A landscape with many valleys, sampled at points; each row gives a point and its height.
From any point a ball rolls to the lowest of the 2 points nearest to it. It stops when none of these is lower. Distance is the straight distance between rows; heights are no part of it.
K493 h=391: [180 112 152 152 151  94 165 138 186 141 132 131 149 135 123  79 151 151
 109 104 136 127  51  91 156]
K134 h=314: [ 81 175  96 126 151 116 168 133  79 118 193 163 109 146 100 139 111 132
 108 150  63 101 108 107 151]
K514 h=40: [168 148 155 105 172 155 184 160 145 154 149 167 121 165 128 174 194  94
 156 132 166  90 156 106 113]
K123 h=210: [125 139 118 106  69 126 129 147 155 135 155  64 136 172 126 148  89 198
 136 137 118 163  59 122 146]
K43 h=671: [108 157 118 180 131 108  70 128 143 158 153 126 181 130 121 181 145 148
 160 165 127 127 183 136  88]
K648 h=262: [101 134 121 124 109 144 129 160 112 107 155 169 104  87 119 169 115 149
 140  98 148 124  91 105 168]
K896 h=211: [191  81 109 126 156  98 122 120 171 154  88 170  53 146 112 101 142 114
 109 107 120 112 126  95  88]
K482 h=646: [152 176 121  81 156 142  68 123 106 120  89 165 122 160  81 156 139  88
 143 106 153 134 130 163 101]
K722 h=464: [130 129 148 127 112 139  90  50 118 133 138  63 187 133 140 138 142 115
 155 131 146 123 105 115  93]
K739 h=663: [125 158 125 135 116  94 117 151 146 114 152 144 125 101  71 159  99 105
 123 112  54 106 133 124  86]
K204 h=370: [101 196  98  88 185 121 128 163  82 113 134 156  87 146 121 135 136 152
 124 141  86 100  95 114 155]
K329 h=155: [183 111 164 109 138 137 134 141 159 145  72 172  90 115 149 114 156 132
 102 125  97 140 109  83 101]
K733 h=276: [164  68 133 101 141  91 131 137 147 140  94 162  88 128 111  83 101  70
  98 101 104 106 153 137  67]
K849 h=253: [100 113 155 104 130 154 105 153 156 166 129  77 146 175 145 116 112 191
 112 110 123 143  78 107 136]
K994 h=516: [106 124 107 226 139 143 117  76 165 177 122  95 164 144 115  93 105  88
 109  76 175 144 137 117 126]
K817 h=551: [135 152 102  96 136 188 131 125  58 156 113 155  77 132 152 144 122 183
 109 113 109 137 128 107 151]
K118 h=870: [186  64 140 138  71  72 154 129 152  92 140 127 130 100 135 111  89 113
 112 172 165 138 137 163 118]
K679 h=381: [106 103 139 150 138 108 145  64 156 118 151  86 142 131 111  49  88  79
 110  98 172 127  90  76 148]
K280 h=336: [119  79 131 114  84 161 137 137 122 160 124  71 147  97 202 135  97 181
 156 150 140 108 140 158 132]
K835 h=236: [129 188 124 118 127 129 170 122  63 131 138 168 139 110 119  99 141 125
  94 152  65 150 115 122 146]
K815 h=272: [191  96 162 142 119 131 129  60 149 152 106  63 133 147 127  74 110 133
  98 144 121 131 103  69 128]
K470 h=545: [ 91 110 148  74 162 180 109 116 103 108 161 118 174  95 199 186 169 113
 137 123 130  54 118 119  91]
K902 h=563: [109 144 134  66 146 142 128 121  94  93 169 119 125 112 169 193 143 137
 151 119  79  58 132 145 119]
K273 h=168: [118 133 142 129  97 152 174 136  90 172 102 133 116  98 124  87 138 132
  85 134  62 178 131 130 120]
K38 h=592: [123 133  96 169 152 107 124  74 114 148 132 173 131 135  91 112 117 112
 104 121 116 147 131 120 106]
K499 h=519: [ 82 123 161 102 134 155 108 118 119 155 103 110 211 120 174 128 160 127
 115  90 150 132  96 187 127]
K825 h=415: [193 100 103  94 113 127 105 112 146 113 100 147  84 133 145 175 139 163
 165 152 154 125 147 128 116]
K446 h=273: [124 197 103 119 137 159 162 190 152 107 152 119 138 172  94 169 123  87
 185 170 166 128 181 158 151]
K207 h=556: [144  99 141 176 128 110 105  56 137 187 129 134 173 118 108 111 124 123
 112 110 167 156 115  99 124]
K594 h=437: [121 185 106  95 128 106 104 185 133  92 116 172  75 120 126  90 155 127
 112 148  80  99  64 119 157]
K982 h=520: [132  82 118 207 122 124 124 109 155 117 131  71 128  84 101 120 122 134
 123  81 152  99 130  45 156]
K541 h=546: [154 149 123 128 103 131 133  90 140  87 149  88 121 128  97 162 133  81
 185 140 119  97 176 165  94]
K489 h=374: [169 101 134 108  90 147 128 168 150 118 132 105 115 107 150 172 121 177
 146 138 136  79 134 145 114]
K515 h=818: [155  82 166 111  95  76 144 165 179 107 103 127 132  86 131  73 109 118
 113 136 148 163 114 183 149]
K601 h=512: [114 160 119  91 110  66 125 209 154  72 150 170  95 125 126 129 124 142
 126 155 105 120 113 151 147]
K522 h=104: [150 194 140  87 197 141 168 193 150 124 156 144 140 177 153 134 172  85
 159 130 162  73 125 130 151]
K521 h=463: [ 86 110 120 105 135  92  98 156 126 124 111 138  98 162 127  12 110 118
  94 172 147 181 113 138 126]
K874 h=594: [117 134 141  97 126 108 100 140 129 112 156 141 139  87 121 207 133 137
 159 122  76  73 161 129  63]
K448 h=151: [106 164 157 140 134 166 140 117 145 135 168 126 186 108 124 176 160  95
 179 105 172 129 131 136 165]
K262 h=676: [139 176 128  86 155 118  76 132 118 124 136 155  95 167  85 187 146 117
 144 153 129 151 143  92  85]
K401 h=312: [ 77 120 123 150 128 141  98 136 127 146 140 148 117  78 153 170 131 127
 111  95 107 107 147 121 132]
K439 h=537: [118  77 133 191 102  96 148 111 123 142 151  99  86 106 110 126  88 148
 112 103 116 111 157  69 134]
K972 h=436: [127 173 115 122 170 161 133  59 103 144  79 157 178 121 134  85 188  94
 104 102 126 177  93 157 134]
K484 h=435: [110 146 166 107  97 157 119  43  96 106 103  75 178 119 134 117 111  84
 135 137 132 178 124 144  91]
K197 h=301: [141  95 137 150 139 145 119 110 155 144  99  66 164  90 189 115 149 161
 140 119 121  85 118 166 117]
K548 h=413: [154 101 166  94 131 127 146 136 155  88 154  96 102 125 193 143 140 140
 178 153 127  78 131 110 113]
K381 h=176: [115 178 135 112 167 137 181 190 139 137 161 111 126 184 125 126 124 120
 162 181 159 126 140 119 168]
K974 h=98: [138 137 138 119 145 168 162 129 149 163 185 166 163 105 105 205 177 117
 182 125 197 120 145  91 133]
K459 h=392: [ 93 119 147 146  72 110 115  80 110  89 139 115 174  94 124 141 105 114
 114 157 120 165 146 165 109]
K349 h=349: [ 85  89 152 155 108 116 114 112  95 148 126 113 160  68 140 175 101 151
 121 119 118 161 150 119 120]
K673 h=549: [ 67 127 126 104 140 139  71 170 144  83  92 117 110 147 129 144 129 100
 130 118 144 125 134 164 148]
K832 h=583: [ 93 117 142 122 122  70 135 190 138  75 168 191 100 103 119 144 108  97
 147 182 153 132 164 131 149]
K169 h=495: [138 129 114 138 116 136 115  64 103  88 158  84 123 144 140 165 135 123
 182 157 124 101 140 105 135]
K681 h=599: [112 163 120  77 152 123  84 164 142 104 137 162 120 148 119 148 120  94
 152  91 109  88 117 160 129]
K738 h=494: [138  89 113 170 106 113 105 107 139 136 114  88  62 143 135 130  99 110
 128 117 164 113 200  80 109]
K246 h=637: [129 125  97 153 146  71  93 132 145 152 126 139 155 148 113 133 137 138
 146 146 136 136 133 170 116]
K949 h=157: [ 72  99 125  76 106 153 129 159 135 125 139 114 118 159 121  97  75 106
  78  79 138 146  91 132 167]
K2 h=507: [ 65 111 111 111 151 109  79 154  98 111  91 154 108 156 159  79 104 119
 134 140 128 143 165 156 137]
K626 h=329: [115 174 120 127 139 142 110 144 104  96  98 127 141 138 135 125 165 149
 127 122 161 190 108 154 184]
K753 h=788: [155 111 161 156 164 104 143  96 114 100 153 137 177  72 151 143 165 110
 130 103  96  96 108 109 114]
K694 h=653: [ 82 103 144 163  99  83 163 184 138  89 109 177  80 102 110  96 111  93
 115 169 150 178 178 148 148]
K208 h=284: [110 131 122 131 138 171 135 152 139 157 103  85 151 173 165 101 131 169
 128 106 180 159 100 143 194]
K578 h=261: [ 70 126 101 181 169 134 109 111 128 146 116  79 177 128 174 130 156 163
 153 132 115 110 137 152 145]
K402 h=456: [123 112  94 205 118 135 124 105 157 130 117  87 106 136 107  60 110  86
  91  74 154 111 134  84 153]
K829 h=503: [148 138 106 102  95 143 155 145  67 124 123 125 109 142 125 154 118 184
 152 136 149 139 163 211 127]
K275 h=141: [143 123 104 152  79 134 128 118 120 144 154  88 104 156  92 116 100 173
  74 116 116 139  76  99 145]
K531 h=343: [151  97 112  78 129 114 136 173 123 139  80 169 102 176  97  65  99 107
 110 121 150 157 158 172  82]
K958 h=448: [142 144 134 152  73 155 186 155 123 127 127 122  80 124 101 171 113 108
 152 139 142 125 193 109 133]
K453 h=701: [101 182 125 143 128 130 100 167 121 139 139 151 121 117 112 194 158 122
 141 184 113 135 182  91  92]
K663 h=843: [193  44 159 154 121  75 155 119 131 131 130 166 114  65 128  89 112  95
 104 160 132 131 137 127 117]
K216 h=742: [158 154 126 144 165 106 151  99 120  98 168 141 144 101  85 131 129 102
 135  97  58  58 133 120 111]
K425 h=578: [142  78 139  73 133 158 104 117 103 179 128 130 142 149 164 132 123 142
 126 105 180 142 117 134 118]
K285 h=712: [104 103 131 151  73 115 102 186 148 100  95 150  92 119 106 113 146 127
  83 116 162 189 148 125 145]
K186 h=566: [149 117 137  73 156 165 124  70  59 165  90 142 116 152 154 134 143 124
 112 104 120 125 122 124 117]
K506 h=342: [146 138 122 145 152 148 159 123 117 170 111 105 184  73 170 120 136 189
 113 109  52  72 115 150 106]
K734 h=453: [162  89  92 157 121 109  72 109 163 123 133 105  76 146 148 144 130 163
 157 168 172 138 166  94 129]
K351 h=209: [ 78 126 117  93 108 121 102 120 130 118 170 138 123 133 120 147  88 139
 110 100 116 148  60 118 178]
K642 h=335: [159 112 142 159 138  94 120 131 169 129 110 123 120 156 105  85 145 175
 106 157  96 154  61  74 115]
K417 h=103: [158 125 145 139 112 150 140 156 128 135  74 116 100 100 151 106 151 157
  91 146 113 144 121 103 158]
K243 h=522: [166 127 154 130  65 131 168 112 144  84 104 123 101  93 120 153 105  83
 138 137 106 119 183 147 101]
K957 h=322: [156 118 142 145 158 119 152  48 158 144 138  86 160 167 150  34 122 103
 125 118 127 128  90  88 116]
K42 h=530: [115 141  72 116  91 168 138 122  86 136 142 120  62 127 136 187 107 181
 143 144 135 111 157 148 137]
K155 h=402: [133 135 123 111 120  93 134 161 129 114  94 154 123 176  96  62  99 133
 127 167 119 193 123 186 110]
K690 h=208: [193  99 116 160  87 147 110  92 146 156  95 108 102 145  88 116 103 144
  67 123 121 141 128 109 103]
K286 h=533: [ 92 137 125 101 160 163  98  72  87 127 149 110 219 109 194 177 177 118
 152 112 155 108 123 159 122]
K238 h=212: [ 82 178 133 184 177 140 124 115 134 174 152  91 213 140 125 142 158 118
 163 109 124 124 122 129 153]
K777 h=385: [105 182 124 155 167 148 121  91 102 103  92 155 153 118 113 127 187  86
 148 139 138 161 131 138 172]
K789 h=373: [121 179 116 121  95 148 171 181  91  94 159 135 101 169  61 178 102 135
 158 165 146 155 183 130 155]
K869 h=375: [111 118 133 125 151 139 177 132  85 167 165 137 159 110 167 147 119 190
 126 115  70 105 117 116 137]
K662 h=275: [176 121  79 160 151 100 114 134 168 146 124 145  62 177 108  78 134 160
 112 164  90 126 118  73 101]
K864 h=480: [112 178 142 128 153 153 121 129 120 143  74 150 181 140 100  74 140 115
 114  83 143 166  79 209 136]
K766 h=810: [165  65 136 142 154 110 154  76  96 118 125 164 138  69 161  86 144 116
 114 122 103  84 123 102 121]
K267 h=465: [116 136 114 118  92 128 156 150  98 126 140 147 134 156 101 123  79 159
 109 136 107 165 145 190 113]
K12 h=758: [116 117 132 127 105 126 151 190 185 103 104 161 118 104 121 128 127 104
 112  90 163 148 109 170 144]

For each start below, name the point where the ball stops.
K12 | K417
K453 | K402
K186 | K417
K169 | K949
K864 | K275
K262 | K417
K280 | K514
